Each row is a point on a tangle of strands that fork and nearly touch. The rows are in no order.
Points whose rows are less than 52.5 apart are linked; no others are. Some points are linked to none.
Sele: [ -6.9   8.9  -2.0  10.8  10.3 -13.6 -22.3  27.5 -36.0   3.4  10.8 -13.0
 -20.1  -1.9  -7.2  -7.7 -13.4  27.9  -0.3   6.4  -9.0  -6.8   0.7  12.4
 -36.7  -7.3  -6.9   8.9]
Gena: [ -4.9   6.9  -6.2 -14.1   8.0 -14.6  24.8  -1.0   9.9  20.1  37.6 -21.7
   2.1   6.2 -30.3 -38.3  26.6  -4.7  18.6   5.3   9.7  15.5 -24.7  11.4
   3.1 -17.7   0.0  32.3]
Vogiz: [  1.6  -0.3   9.2  12.8 -11.4 -16.4  -1.4 -21.6  21.7 -18.9  -9.1  -9.8
 -11.9  -3.7  22.0  -7.9  -6.6 -15.2 -36.3   4.2  15.3  -0.4   7.3 -23.9
  -1.7   3.4  -8.0   0.4]
duval: [  1.6   4.6 -19.8  10.4   6.2   8.5  -0.2  25.1 -47.3  14.7  -4.1  16.6
 -14.7  -5.2 -17.7  11.0 -31.0  33.5  -9.6  12.1 -29.4  -6.3  -4.2  39.1
  23.4 -12.9 -13.8 -12.4]
Tozi: [ 14.6  -1.8  15.0  13.5  -9.4  -0.7 -18.2 -16.9  18.4 -31.4 -34.0  11.2
   3.4  -4.2  23.4   4.8  -4.4 -13.6 -44.2   3.0   2.7  -8.3   9.0 -31.4
   7.5  -0.7   1.1 -18.2]
suduk: [ -6.8  -1.0  16.7   1.3   6.0 -13.6  14.3  16.2  -6.8   4.2  19.4 -10.9
 -10.1   2.5  -7.1 -16.2 -10.8  -4.9   0.3  -0.9  23.1 -14.4  -0.2  -6.4
 -10.3   1.8  -7.1  20.9]
fuba: [-12.0   3.9  34.7  17.2 -15.5 -40.5 -20.6 -11.0 -14.5  -5.3  -3.5 -23.3
  -5.3 -13.0  27.9 -27.7  -9.5  -8.6 -18.8  18.2  37.6  -7.2  24.0 -37.9
 -12.2  12.5 -15.0   4.4]
Zep: [ -1.4   3.5 -10.0 -16.3  11.8  -7.3  34.7   2.1   2.9  20.6  34.5 -18.2
  -0.6   6.1 -28.9 -21.2  17.1   2.1  28.1   0.1  10.6  13.0 -20.2  27.9
  -3.9  -6.8   5.0  35.6]
lil: [ 18.8 -15.2  37.8   5.6  14.3   6.9  -8.1   6.7 -12.5   2.1 -10.7  26.5
  13.0  -5.4   6.9   5.5  -5.8 -19.1   2.8  -5.2  16.3 -10.6  31.1 -28.9
  -7.4  12.8  17.8  -4.6]
gavon: [ -9.4   6.5 -14.7  -6.4  -6.9   8.5  -5.2 -11.4  22.2   4.3  14.9  25.5
  12.7  12.7  11.8   5.2  -6.0  -0.4   6.9  -9.3 -25.1  10.7 -13.8  14.8
  28.3  -1.1 -14.5  -4.8]
pozo: [ 17.4   6.8  31.8  -9.1  10.4   3.2  17.4  23.9 -17.5   9.0  12.5  39.9
  21.1   7.9 -12.8 -17.0  -7.9 -14.7   8.4   4.4  14.2 -17.1   4.5 -15.7
  36.6  -6.7  -2.2  13.7]
Rulo: [-10.2  10.2  -4.7  -6.4   5.2 -14.2  10.9  -0.3  -0.1  18.4  36.9 -19.6
   6.9   7.4 -28.6 -44.9  25.7  -3.2  -1.9  10.5  13.4   9.2 -25.7  -7.3
   2.4 -35.5  -8.1  27.8]
zef: [-10.8 -11.8  18.7   9.1  -3.2 -21.5   4.0  -5.8  -1.1  20.5  15.4 -33.5
 -14.1  -9.4   9.1 -21.4   7.2 -10.7  18.9   7.6  33.9   0.1  17.2 -19.2
 -28.0  24.3   2.2  15.8]
lufu: [ -5.0 -13.4  -5.0  -4.6   6.2  13.6  19.3   9.3  -0.7   8.1  -6.8   2.9
   4.6  -7.6  -5.1  35.1  -8.9   5.9  27.6 -16.0  10.0  -1.8   2.4  18.1
 -17.8  21.9  17.7   2.8]
fomom: [-11.3   7.7  10.8  -7.8  -7.3 -19.5  22.0 -10.6  11.4  19.5  32.7 -18.7
  -3.0   9.1 -11.4 -46.0  12.5 -20.3  -0.6  10.8  21.7   5.1 -20.3 -13.0
  18.0 -19.3  -6.9  28.3]
Muzu: [-13.2  11.1 -21.5   2.5  21.6 -10.4   2.1  10.6 -22.0   7.0  22.3 -20.3
  12.9   2.0 -48.5 -28.9  32.1  29.0  -8.9  13.4  -2.6   1.0 -22.2   7.6
 -15.6 -32.9  -7.0  24.9]
benak: [ -0.6   6.6 -20.8  -0.4  -0.6   6.9   4.5  11.0  -9.7   1.9   3.2  11.0
  -6.7   7.7  -1.2   6.7 -18.0  20.0  -1.3   2.6 -21.0   2.8  -3.6  22.3
  13.6  -7.5 -11.7   7.8]
meraz: [ 25.4   7.6   1.0   7.2  -5.7   7.7 -21.2   5.2   1.4 -17.1 -18.5  42.5
   8.5   9.4  12.7  -0.6  -7.9   0.8 -28.1   8.7 -14.9  -9.8   8.3 -13.6
  31.7  -5.3  -6.7 -12.5]
bes: [  0.4  -5.3  -6.4  -9.5  12.7 -14.6  31.1   2.5   6.2  15.5  29.4 -22.2
 -10.5   1.9 -21.2 -12.1  13.2  -0.9  24.0  -6.7  13.7   7.3  -9.7  23.9
 -17.9   8.8  10.2  33.2]
kuge: [  0.7  -9.8   0.6  -3.1  11.7   8.9  21.5  26.0 -18.1   9.2   2.0  19.2
   3.3  -6.7  -8.7  28.8 -18.1  16.7  21.5  -8.1   6.3  -7.4   3.2  24.7
  -4.6  18.0   8.9  11.4]
Gisa: [  0.4   7.1 -30.8  -8.1 -12.1   9.3  -1.3 -22.2  26.9 -16.8  -5.7  -2.5
  -6.0   7.1  19.6  11.0   1.4   0.1 -10.3  -5.4 -20.9   9.9  -4.3   6.3
   6.0 -10.2  -1.8  -9.9]
Senom: [ -2.7   9.5 -17.4   3.5   0.3  10.0  -4.2  18.2 -24.3  10.4   1.1  21.1
  -4.5   6.1  -6.4   5.1 -23.0  24.6  -3.0   7.2 -29.2   1.7  -7.4  29.1
  28.7 -11.8 -16.4  -1.2]
fiv: [ -1.9   7.8 -21.2  20.3  -7.7  -6.8 -49.7  14.9 -20.6 -12.1 -16.9 -17.2
 -29.3 -11.0  22.3   2.7 -13.2  30.8 -13.4  12.3 -17.9   5.5  15.9  -1.5
 -45.4  -3.8  -8.6 -14.2]
Dogu: [ 33.7 -21.8  26.9  -4.5  18.2  21.8  -1.4  -5.3  -8.1   2.0 -15.4  35.5
  16.0   7.4   2.1  14.4  -0.8 -19.2   6.0 -12.8   9.5 -12.1  14.6 -20.0
   6.3   6.1  30.3   0.3]
rudod: [ -5.6   2.1 -12.4  11.1   7.2  -6.8 -17.6  25.0 -31.1  -0.5   0.9  -2.1
 -23.5  -1.1  -3.8   8.8 -23.1  28.8 -11.2   2.3 -18.2  -3.8   3.9  21.4
 -23.0  -2.8  -6.5   2.2]
ruma: [ -1.7 -13.8  17.3  -0.9   0.0  23.8  -7.5   5.9   4.1  -3.8 -41.8 -11.3
   7.8  -7.8   7.6  24.0   1.2  -6.4  28.3  -9.6   2.9  -2.2  12.6  -4.9
 -26.9  17.3  18.0 -23.2]
doto: [ 17.1 -21.3   9.2 -10.7  13.6  24.4  23.2  -1.3   2.7   2.4 -14.9  22.2
  22.5   1.6  -9.7  30.5   5.7  -8.1  26.4 -16.7  10.0  -6.7   3.8   6.2
   7.6  17.8  26.4  -1.1]
zona: [  0.6  -4.0 -17.4  -3.1   2.8  -9.2  11.0  -9.9  18.0  -4.0  10.2 -17.8
 -16.1   0.2   0.4   0.0   4.2  -3.1   0.8  -8.7   2.8   8.3   1.4   9.4
 -22.3   5.6   6.2  12.4]
Pokem: [ 13.3  -1.9  32.1   5.7  -0.7   1.1 -13.3  17.6 -23.8   2.6 -18.7   1.9
   8.6 -17.2  19.2  -3.3  -5.0  -3.7   8.7  16.8  25.8  -8.0  47.3 -41.5
 -19.7  13.3  -0.2 -13.6]
rozu: [  4.0 -10.6   5.4  -3.8   0.1   3.7  34.7  -3.9  17.9   7.8  11.6  -1.9
   1.3   6.0  -5.1   4.9   2.2 -14.9  11.4  -8.9  19.8  -3.0   4.7  -1.5
   9.2  17.6   1.9  13.6]
kiz: [ -3.6   1.8 -14.5 -10.7  16.3   0.6  21.3  13.3 -18.2  13.3  20.6  -5.9
  -7.2   2.0 -20.5  -0.7  -7.5  21.9  15.9  -0.4  -4.4   6.5 -13.7  36.6
  -8.1  -7.3   1.5  28.6]
suzap: [  8.3  -2.8  10.0  -2.1 -19.0   6.0   5.4 -42.8  39.0 -22.8 -22.7 -14.4
   6.0   3.8  22.7   7.5  17.8 -30.5 -21.8   0.7   0.0  -2.8  -2.6 -21.9
  23.3  -0.1   5.3 -24.5]
nuf: [ 14.2  -5.3  31.1  12.0  -3.0  11.9 -36.3   4.8 -10.6 -13.7 -42.5  11.2
   6.1 -14.1  22.6   3.2  -4.1 -11.3  -8.1   5.8   6.9  -5.2  31.0 -37.8
 -18.3   4.4  12.0 -25.6]
kelar: [ 28.4 -18.9   7.9 -10.1  15.4  24.6   3.7  -3.9  -4.4  -3.3 -23.1  34.3
  17.1   7.5  -1.9  22.4   3.2  -7.8  12.1 -12.6   0.4 -11.0   4.7  -4.6
  12.3   8.3  27.9  -5.9]
keso: [ -7.2  -8.0  -1.0   1.0   4.2   9.1   2.8  18.1  -6.0  11.8  -6.3  -5.1
  -1.8  -9.6   4.9  22.2  -9.4  10.8  25.5  -7.3  13.2   0.5  11.9   6.1
 -32.7  21.8   8.4  -2.1]
Pizip: [ -8.5 -12.3  21.0   8.1  -0.5  -6.5   5.3   4.6   2.0  14.1   7.4 -18.9
  -5.9  -7.8   7.8  -3.7  -2.8  -9.5  15.1   0.5  31.0  -2.9  19.1 -18.2
 -24.1  24.8  -1.0   3.7]
Tebit: [ 19.4 -14.0 -17.5   0.3   9.0  18.5  -9.5  12.0 -21.1  -5.3 -38.0  36.1
   5.4  -8.8  -1.0  33.3 -12.1  14.8   0.2  -6.4 -22.5 -11.5   0.0  15.0
  15.1   7.4  22.3 -22.3]
baz: [ 20.8  10.8  24.2  -3.5   9.1   4.7   3.1  34.1 -30.6   5.2   7.3  47.3
  14.1   8.6 -16.3  -8.0 -11.3  -2.7   3.5   6.2   1.3 -20.0   2.5  -5.9
  37.1 -13.0  -1.9   4.6]
ges: [  3.8   2.9  26.3  -9.5   4.3   5.9  23.4  10.0   9.5  18.4  18.7  30.6
  25.7  13.3  -8.1 -17.7   0.2 -17.6  20.2   0.5  16.4  -5.6  -4.8  -5.1
  42.6   2.3 -10.5  14.3]
kabon: [  0.5  -3.4  25.7   8.2  -3.3  -4.6  -4.4  14.2 -15.0   8.6  -6.0 -14.4
   1.5 -13.7  18.4  -8.5  -3.7  -0.9  14.2  15.1  34.0  -7.5  36.0 -33.1
 -23.5  20.9  -6.3  -4.5]
Git: [-13.8   7.2  -7.0  -6.6  -1.0   8.7   1.7   4.0   6.6  15.4  19.7  28.4
  13.1  11.3  -2.3   1.5 -11.6   7.6  17.6  -7.1 -19.5  11.1 -19.5  26.1
  32.6  -4.8 -16.5   6.0]
nibob: [ -3.4   6.3 -39.6 -12.9  -9.1  12.5  -1.6 -25.4  20.1 -26.5 -19.5 -17.2
  -8.3   1.2  17.0  20.8   1.1  -1.1  -4.8 -12.8 -30.5   7.6  -9.1  16.3
  -4.1 -12.1  12.6 -17.8]
ses: [  5.1   2.4 -23.7  -0.4  -8.5  10.4  -2.9  -3.9  12.7 -16.6 -16.4   9.3
  -3.7   5.4  12.9  17.6 -10.5   6.6 -14.0  -3.8 -16.9  -0.7   0.0   2.0
   7.3  -2.5  -1.3  -8.1]
mam: [ -2.8  11.4  -2.7  16.5   9.5 -17.1 -35.0  19.7 -26.7  -2.0   8.9 -23.2
 -19.5  -8.7   5.4 -19.7  -2.5  29.1   3.1  13.4  -7.2  -4.1   8.1   0.4
 -49.1  -6.7  -9.7   9.2]
mur: [ -8.9  26.4   9.0   0.5 -15.5  -0.5 -15.6  21.0 -29.1  13.0  27.6  12.0
   6.5  10.9 -19.7 -24.8  -9.4   2.6 -31.4  10.8   9.8 -12.6 -15.5 -28.6
  24.8 -46.3 -28.3   4.0]
suso: [ -3.2   0.7 -19.6 -14.5   3.5   8.4  31.9   0.4   4.5  13.9  19.3   0.9
   1.3   3.6  -8.1   9.6  -4.8   9.9  30.0  -7.5  -1.6  10.6  -7.4  32.8
   7.3   3.5   1.1  22.4]
lol: [ 11.1 -10.9  -6.4  -1.9   3.9  18.6 -16.6   3.6  -4.6 -21.5 -48.0  20.5
   3.4  -1.8   5.3  27.9  -7.3   1.5  -4.6  -9.5 -20.8 -12.4  -0.7   1.5
  -0.2   6.7  21.0 -26.7]
kolaf: [ -7.7  13.6 -27.3  -8.4   5.4 -24.6   0.0 -15.8  28.6 -14.1  20.6 -29.1
   5.7   2.7 -16.7 -33.8  41.8  13.3  -5.3  12.5 -21.8  26.9 -17.4  21.8
  -1.2 -12.0 -21.1   7.1]
gif: [ -7.8 -15.3   9.0   5.4  -2.2 -29.3   8.6 -21.4  15.1  14.1  20.2 -38.3
 -22.9 -11.5  -0.2 -19.9  25.8 -18.2   8.7   0.7  22.2   9.9   5.9 -11.8
 -26.5  25.9  14.6  21.9]
Vonup: [ -4.4  -0.7   7.8  12.6   0.2 -16.4 -14.7   4.8   0.5  -8.5   4.4 -13.6
 -19.4  -4.9  13.0 -11.8 -12.1   2.1 -15.2   2.2  11.3  -3.9   9.0 -12.0
 -25.6   4.2  -9.9   7.5]
gamu: [ -9.0   4.9  -5.8   3.5  22.2 -17.1   0.9  16.2 -23.1   4.0  23.8 -22.9
  -1.1   0.3 -37.0 -28.4  18.5  19.5  -3.4   7.5   2.6  -5.1 -18.7   7.1
 -28.4 -26.9   0.0  27.7]
mer: [ -7.4   6.3 -35.4  -0.8 -12.1  13.0 -28.3 -17.8  15.6  -5.9  -7.4  24.2
   5.4   5.0  22.3  17.3 -10.0   9.7 -11.5  -6.5 -48.5  10.0 -15.3  16.9
  29.9  -8.7 -11.7 -29.3]
Zosun: [-26.2  24.1   0.9   0.9  -6.7   5.2 -23.9  13.4 -21.6  22.8  32.8  17.5
   7.4  19.4 -23.1 -20.7  -6.2   5.3 -21.5   4.6  -6.2   6.9 -26.9  -6.3
  23.1 -45.3 -23.6   4.7]
Nusi: [ -0.8   5.9 -27.2 -13.1   3.7 -23.2  18.2 -14.2  30.5  -4.6  30.1 -29.7
  -1.0   0.3 -19.0 -27.2  43.9  -0.1   9.5   5.2 -11.2  25.7 -10.7  22.0
  -2.2   1.4  -4.3  13.0]
rozaf: [-27.5  11.8   2.9  -9.2   1.7   6.4   1.5   9.3  -2.9  25.1  33.3  20.4
  12.3  16.1 -19.2 -11.3  -8.8   2.0  14.7  -8.2 -12.1  14.3 -32.9  21.9
  26.5 -22.4 -17.7  14.2]
dufa: [ 36.1   1.6   8.8   0.5  -4.9  14.5 -27.0 -16.6   9.9 -20.2 -30.9  41.4
  13.4  10.3  19.9  -0.7   2.5 -10.4 -31.2   3.8 -11.9  -9.5   4.9 -26.2
  28.8  -6.9   8.6 -18.8]
riz: [  4.4  -3.1  14.4  -7.1  -0.7   6.0  33.9  -2.3  20.6  13.4  15.4  12.6
  14.2  10.4  -3.8  -8.9   4.5 -18.8  16.6  -1.9  18.1  -1.8   1.1  -5.2
  31.9  11.2  -6.7  13.3]
binik: [ -0.5  11.3  -0.9  -2.2 -20.2 -15.4   6.1 -42.5  41.0  -3.9  13.8 -15.0
  -8.4   2.3  24.3 -16.9  15.0 -25.6 -20.8   7.9   4.6  15.5  -2.8 -13.4
  21.7  -4.4  -8.7   1.0]
vem: [  1.3 -16.4   1.8  -3.9  -3.5   8.5  29.2 -12.3  23.3   4.2   2.9 -15.6
  -3.1   2.0  -3.4  18.4   7.7 -20.2  12.1 -15.1  16.8  -0.2   5.0  -2.4
  -5.0  20.2  12.6   2.6]
Dis: [ -7.1  -1.2 -24.2  -9.0  -5.9  15.5  -0.8 -20.0  18.7 -29.3 -32.3 -21.4
 -10.4  -0.9  13.1  25.5  -2.0  -5.5   2.2 -19.0 -23.3  -0.8  -8.5  15.6
 -14.7  -0.3  17.5 -21.2]
temup: [  0.5   1.8  -9.4   3.1   2.0  -8.3   2.2   1.7   6.5 -10.3   7.2  -6.7
 -17.2   4.9   4.5  -4.3 -11.0   5.9 -13.0  -1.0  -0.4  -1.2   1.7   2.6
 -12.8  -3.5  -7.7  14.1]
Zova: [  1.0   4.1  -0.2  -4.2 -16.7   2.5  14.2 -29.8  39.0   1.1   9.4   0.1
   6.2   7.9  16.7  -1.9  13.0 -24.2  -4.1  -0.8   4.3   7.4  -1.6 -12.7
  27.8   4.3  -7.1  -5.4]
Dedib: [-16.1  -2.0  31.2  15.1  -9.6 -36.2  -8.9  -8.0 -15.0   9.2   9.6 -32.2
 -11.8 -11.6  17.1 -32.0  -0.7 -11.1   2.3  17.0  38.9  -8.5  19.0 -30.6
 -18.4  13.6  -5.7  13.7]
dogov: [-29.4  16.1   9.7  -1.1  -4.5   7.8 -11.0  18.4 -13.1  25.2  34.4  28.7
  15.9  19.8 -23.2 -13.4 -10.4  -1.7  -6.2  -4.8  -4.6   4.0 -31.7   0.4
  32.3 -34.6 -22.2   5.8]
fenon: [ -3.3  -3.5  12.3  14.3  -7.4  -9.8 -14.5  -4.0  10.6 -16.3 -10.1  -7.4
 -11.8  -7.7  20.5  -2.0 -11.6  -6.3 -24.5   1.0  14.7  -3.8  14.1 -23.4
 -17.4   8.2  -7.9  -5.2]
Tidib: [ -4.6 -16.5  11.0   6.2 -11.2  -3.6  10.3 -21.9  24.8  -3.9  -7.0 -22.9
  -9.8  -4.5   7.7   7.6   7.1 -24.8  -5.6  -7.0  19.5   1.8   8.2 -17.8
 -11.5  17.0   8.5  -5.1]
povuk: [  1.2   0.0  10.0  13.8  -9.1   9.7 -31.1  14.8  -3.4 -13.6 -34.9  -2.9
  -4.8 -13.3  23.7   9.6  -9.3   3.3  -5.3   5.8   6.9  -3.0  23.6 -27.8
 -26.9   9.0  -0.7 -25.1]
miz: [ -6.0  -4.0 -29.3 -13.6  -2.3   9.1  13.0 -21.0  17.2 -14.0  -8.0 -30.1
 -10.6  -4.8   0.9  23.5   8.3  -8.2  14.6 -22.2 -13.5  11.2  -6.4  24.7
 -24.9   5.0  27.1  -8.3]
padu: [  0.6  -4.4 -12.1 -15.3   0.2  16.7  36.6  -1.3   8.2  18.8  16.0  15.8
  14.8   2.4  -7.5  19.1  -2.6   4.9  38.4 -11.0   5.7   3.9  -6.3  29.9
  23.1  13.5   4.0  13.4]
sog: [ -6.9  -5.3   4.9  -0.2  12.8   2.8  16.7  35.5 -38.0  16.6  14.0  11.9
  -3.5 -11.4 -13.4  24.4 -24.2  27.9  24.4  -0.2   5.7  -9.3  -1.7  32.7
 -17.5  14.3   6.3  13.2]
tol: [ -2.7  -5.4   7.3   3.6  -3.7  18.0  -7.0  14.5  -3.5   5.0 -26.1 -13.8
   1.0 -10.3  14.8  18.1  -2.8   4.6  25.3   1.2  15.6  -0.1  20.2 -11.7
 -33.4  18.0   8.8 -17.0]
Mopu: [  1.1 -17.0  20.0   0.6  -6.9  10.6   5.3 -22.4  25.5 -19.3 -30.0 -20.6
   2.6  -1.3   7.9  16.9   9.1 -28.6  -1.3 -11.3   3.7  -4.0   3.8 -14.7
  -6.3  13.8  14.3 -22.0]
lub: [  5.4  -0.4 -26.2  -8.5   7.4 -19.7  17.8 -14.6  24.7  -6.2  21.8 -29.1
 -11.2  -2.9 -13.1 -15.4  29.0  -1.5   4.4  -2.5  -4.1  19.9  -3.9  18.2
 -18.4   3.4   5.9  17.4]
Givu: [-20.1  19.1 -28.2  -1.4  17.0  -7.6 -10.3   2.4  -9.5   2.6  14.2 -18.4
  13.6   5.1 -41.5 -33.1  35.2  31.2 -13.7  16.2 -18.5  14.5 -26.6  15.5
  -3.8 -33.1 -20.7  15.0]
Vip: [ -4.6   3.5 -11.3  -2.8  22.0 -11.7   6.3  14.7 -20.1   5.9  20.1 -16.4
  -7.4   1.0 -25.8 -13.4   4.1  23.7   5.9   2.9  -6.3   2.2 -13.5  27.2
 -25.7 -13.6   1.7  29.6]
lasiz: [ -6.6  -1.2  -9.0 -12.6  -7.7  15.4  14.1 -24.8  34.3  11.5  20.1  16.5
  23.3  11.5   8.6  14.0  14.6 -18.7  27.2 -17.8  -4.3   8.7 -12.2  12.0
  31.8  12.5   0.5 -10.3]
debi: [-11.5   7.4  18.2  -6.3 -13.9 -16.2  23.5 -19.9  25.8  18.7  28.6  -9.9
  -1.2  11.6   1.3 -36.4   9.5 -29.3  -0.9   9.2  19.5   7.8 -10.8 -13.0
  31.8  -3.2 -11.4  20.1]
fofis: [ 14.0  -5.2  19.3   8.7  10.5   1.9 -11.1  25.7 -16.5  -5.7 -11.6  30.5
   3.9  -5.2   1.8  12.5 -13.6  -1.1  -4.1  -3.1   4.8 -13.0  22.4 -15.6
  -5.9  12.8   5.7  -8.0]
tidoz: [ 18.8   0.0   6.4  -4.6  10.6  12.1  10.4  22.0 -15.4   6.5   1.7  47.6
  18.0   7.6  -7.8   6.6  -6.6   8.2  15.2   2.6  -4.1  -8.4   1.3  10.4
  35.2   4.1   2.6   5.6]
daz: [ -2.7   6.6 -12.0  14.8 -11.4   5.4 -37.2  11.2  -6.2 -11.3 -27.2 -21.1
 -19.9 -11.1  28.2   7.6 -10.6  19.9  -4.0  10.4  -0.9   3.3  17.6 -16.2
 -43.4   2.0  -3.8 -17.0]
fugu: [  3.7   3.7  -2.6   4.9 -17.0 -23.2   3.5 -45.5  32.8 -16.2  -2.0 -28.1
 -19.3  -4.9  23.9  -9.6  13.1 -22.9 -36.7   6.7  10.3  13.3  -0.5 -20.1
   1.8  -1.5  -0.5   0.8]
Tenog: [ -2.9 -12.1   1.1  -1.8   7.3 -28.1  24.1 -10.7  14.9  13.4  30.9 -34.5
 -18.3  -8.0 -15.5 -23.7  27.6 -15.1  13.8  -3.0  17.3   7.3  -3.2   4.5
 -20.9  18.7  12.9  30.3]
namor: [  3.6  -2.1 -30.9  -6.4  -6.5  19.6 -15.1  -6.2   3.9  -0.1 -16.3  34.8
  14.9   0.0  11.8  21.6  -7.5  13.1   3.4  -5.8 -36.8   2.7 -14.3  16.5
  36.2   1.5  -2.5 -26.5]
nasoz: [  7.9 -12.6  -8.7 -14.5   2.7  22.8  35.5  -5.6  13.9   8.5  -0.2  12.0
  20.6   4.3  -8.4  29.5   6.2  -4.2  32.6 -16.0   9.3  -1.7  -1.5  15.7
  18.6  17.6  14.6   2.8]
roba: [ 10.5 -11.1  46.6   8.5   2.9  -4.7 -16.5  -0.6 -16.1   1.5 -16.2  14.2
  14.1 -14.6  16.9  -7.3  -4.7 -21.3  -4.0   7.0  23.7  -4.5  43.0 -43.1
  -8.3  12.3   9.5  -9.3]
Buv: [ 17.0   1.8  -8.9   2.6  -3.2  11.3  -6.8   6.5   3.9 -12.1 -16.2  33.3
   7.9   7.8   7.9  10.0  -8.2   5.5 -12.8   2.1 -12.9  -7.3   4.2  -5.0
  24.2   0.8  -3.4  -8.3]
mogen: [-23.7  19.8 -24.0  -9.0   9.0 -20.7 -19.8 -16.2  23.3 -11.3  20.4 -12.7
   8.6   4.8 -17.7 -31.1  33.9  16.5 -15.3   9.4 -38.4  35.1 -22.7  26.8
   3.1 -19.6 -29.3  -2.5]
nur: [ -2.1   5.9  -6.6  -5.7 -10.7   7.2   6.9 -16.4  33.0   3.4  13.3  14.4
  10.3  13.0  13.2  -0.4   3.4 -10.8   5.3  -4.3  -5.0   7.5  -7.1   2.8
  27.1   1.1 -13.7  -1.7]
kizi: [  1.7  12.3  12.8   9.8   4.6 -12.7 -11.6  48.5 -63.9   7.4   4.2  16.5
  -9.8  -1.0 -30.2  12.9 -28.0  24.2  -6.6   7.6  -8.4 -25.0   2.1  11.1
  -1.4 -14.1 -11.5 -17.5]
pupe: [  0.1 -10.8  -8.7 -11.6  -0.4  22.5   6.9 -12.6  12.5 -21.9 -37.3  -9.1
   4.5   1.6   4.8  32.5   0.3  -8.4  14.3 -20.4 -16.5  -8.7  -6.8  14.1
  -0.5  12.8  20.3 -21.4]
Fesu: [  9.5  -5.2 -30.3  -3.6  -1.2  20.9  -2.2   4.8  -8.3   2.1 -20.6  29.4
   8.5  -6.2   4.3  27.5 -14.0  20.6   2.8  -3.1 -29.2  -2.6  -6.7  19.9
  27.7   3.0   3.5 -16.2]
pemeg: [  3.9 -15.8   1.2  -5.3   4.9  22.1  -3.3   0.4   3.7 -16.1 -40.6   7.1
   8.8  -2.9   2.0  33.0  -3.7  -3.5  13.6 -17.8  -9.9 -10.0   0.5   5.1
  -7.7  13.9  22.5 -20.4]
Numit: [  3.2  -3.6   1.2  -2.5 -15.0   9.7   5.2 -33.1  34.2 -27.9 -24.6 -20.4
  -3.5   2.7  17.9  15.4   9.8 -25.4 -14.9  -8.1  -3.8  -3.9  -3.6 -12.0
   4.5   0.1   8.8 -20.7]
kadi: [ 23.3  -0.1   2.9  -1.8  -9.0  14.5 -15.5 -21.5  22.6 -27.8 -35.2  20.6
  12.8   6.8  19.8   7.5   6.5 -11.1 -25.8   1.6 -10.5  -8.7  -0.4 -21.6
  23.8  -4.7   3.7 -24.7]
bina: [  8.4   5.3  12.0  -0.4 -23.1   0.8  -6.5 -45.2  41.9 -17.5 -19.6   2.0
  15.7   4.7  32.7  -0.2  16.9 -26.0 -30.4   5.1  -1.8   0.6  -4.9 -25.3
  33.8  -4.2  -5.7 -26.4]
Limu: [ -7.2  -6.8  37.4  17.9 -16.3 -23.5 -18.5 -17.8  -2.9  -8.5 -21.1 -14.5
   4.4 -15.6  29.2 -11.1  -3.6 -17.8 -23.0  14.0  33.9   3.9  29.4 -43.2
  -7.8  16.7  -5.2  -8.8]
Susir: [ -3.4   5.1   0.6  15.7   4.0 -19.3 -30.5   7.9  -8.7  -6.4   6.1 -24.1
 -20.8  -9.9  14.6 -19.5  -2.4  15.8  -5.0   8.7   4.8   1.0   9.6  -8.1
 -43.8  -1.0  -9.4   8.1]
Gom: [ -7.3 -12.5   1.5   1.0 -10.9  -5.5   6.3 -28.6  27.1  -3.9  -2.3 -40.5
 -20.5  -8.3   7.6   6.6  18.4 -26.2   1.8 -10.7  12.7  10.7   1.7 -10.8
 -26.7  15.4  18.1  -3.9]
bidu: [ -2.8  -6.1 -17.1 -11.0  -7.5   4.8  19.4 -26.8  27.1  -9.9  -1.1 -38.4
 -14.5  -2.6   1.2  15.7  21.1 -23.1  11.0 -19.1  -2.6  10.4  -4.0   9.7
 -19.2  10.0  25.4  -6.4]
kelo: [ -6.0   4.5   9.3   4.3  10.6  -2.9   6.4  45.6 -59.2  15.1  11.7  12.8
  -8.3  -6.0 -25.7  17.7 -27.7  30.9  11.3   5.1  -3.2 -16.3  -4.6  28.7
  -8.3  -2.2  -2.2   0.7]
Bevas: [ -7.7  17.7   6.4  -1.3  -7.2 -13.2  -3.3   6.1 -22.6   7.8  29.1 -10.7
   1.5   5.6 -16.7 -36.5  -2.1   0.0 -28.4  12.7  19.7 -11.8 -17.3 -29.6
   9.9 -44.1 -18.0  20.6]
tidef: [ -3.6  -4.2 -11.7  13.4   4.7   0.4 -12.7  31.6 -37.7   7.1  -8.2   9.8
 -15.8 -10.8  -2.0  24.8 -30.6  32.4  -0.6   2.3 -16.9  -6.1   7.6  24.3
 -19.5   9.6  -1.0  -9.7]
lobu: [-22.0  21.2 -29.7  -9.5  15.2  -7.5 -21.7  -7.2  -5.3   1.4  11.3  -8.5
   4.5   4.3 -27.4 -28.7  22.7  29.3 -14.2  11.7 -40.8  29.6 -22.0  30.8
   4.0 -26.2 -25.4   3.1]
Meli: [ -0.7  16.3   6.8   3.0  -1.7  -5.5  -4.6  41.6 -56.9  10.2  13.5  11.9
  -6.4   8.5 -34.9   4.9 -21.2  18.4 -17.2   7.4  -1.0 -24.1  -6.9  -0.9
  10.5 -31.2 -16.3  -5.5]
Guk: [  4.7  -5.9 -12.9  16.3   9.5   2.0  -4.9  34.2 -49.5  11.0  -8.2  19.9
 -13.6 -15.8 -10.3  27.6 -34.9  32.5  -4.1   5.9 -23.4 -11.1   7.1  36.3
  -0.9   4.4  -0.8 -19.1]
pudir: [ 15.4 -14.4  35.4  11.6  -1.8   6.5 -24.0 -17.2   6.9 -22.0 -42.4   9.3
   9.1  -7.3  19.0   3.3   0.3 -23.1 -24.1  -1.0   5.3  -6.0  15.8 -34.5
  -5.2   5.0  16.9 -21.8]

A fork is a point with three links. Follow the links from the first point to the second and name the forks in between, in order.
kabon, kiz -> lil
keso, Gom -> pemeg > Dis
tidef, temup -> Vonup
nuf, Gom -> Dis
Tidib, sog -> Dis > pemeg
suzap, nibob -> Tidib > Dis

Follow the links from the first point to the second, and from the first to the third. Name the last point that the two ways share.
pudir, lol, Gom -> Dis
Zep, kelar, fuba -> zef
nur, kolaf, tidef -> Vonup
Senom, Nusi, Vogiz -> Vonup
pemeg, Buv, Mopu -> Dis

Name the points in between on the shortest way along the links from the first point to the second, in order.
doto, Gena -> kelar > Dogu > lil > roba > Pokem > kabon > Pizip > zef > gif > Tenog > bes > Zep
bina, Gisa -> suzap > Numit > Mopu > Tidib > Gom > bidu > miz > Dis > nibob
fofis, Vip -> lil > Dogu > kelar > doto > nasoz > padu > suso > kiz
mur, gavon -> Zosun > dogov > rozaf > Git
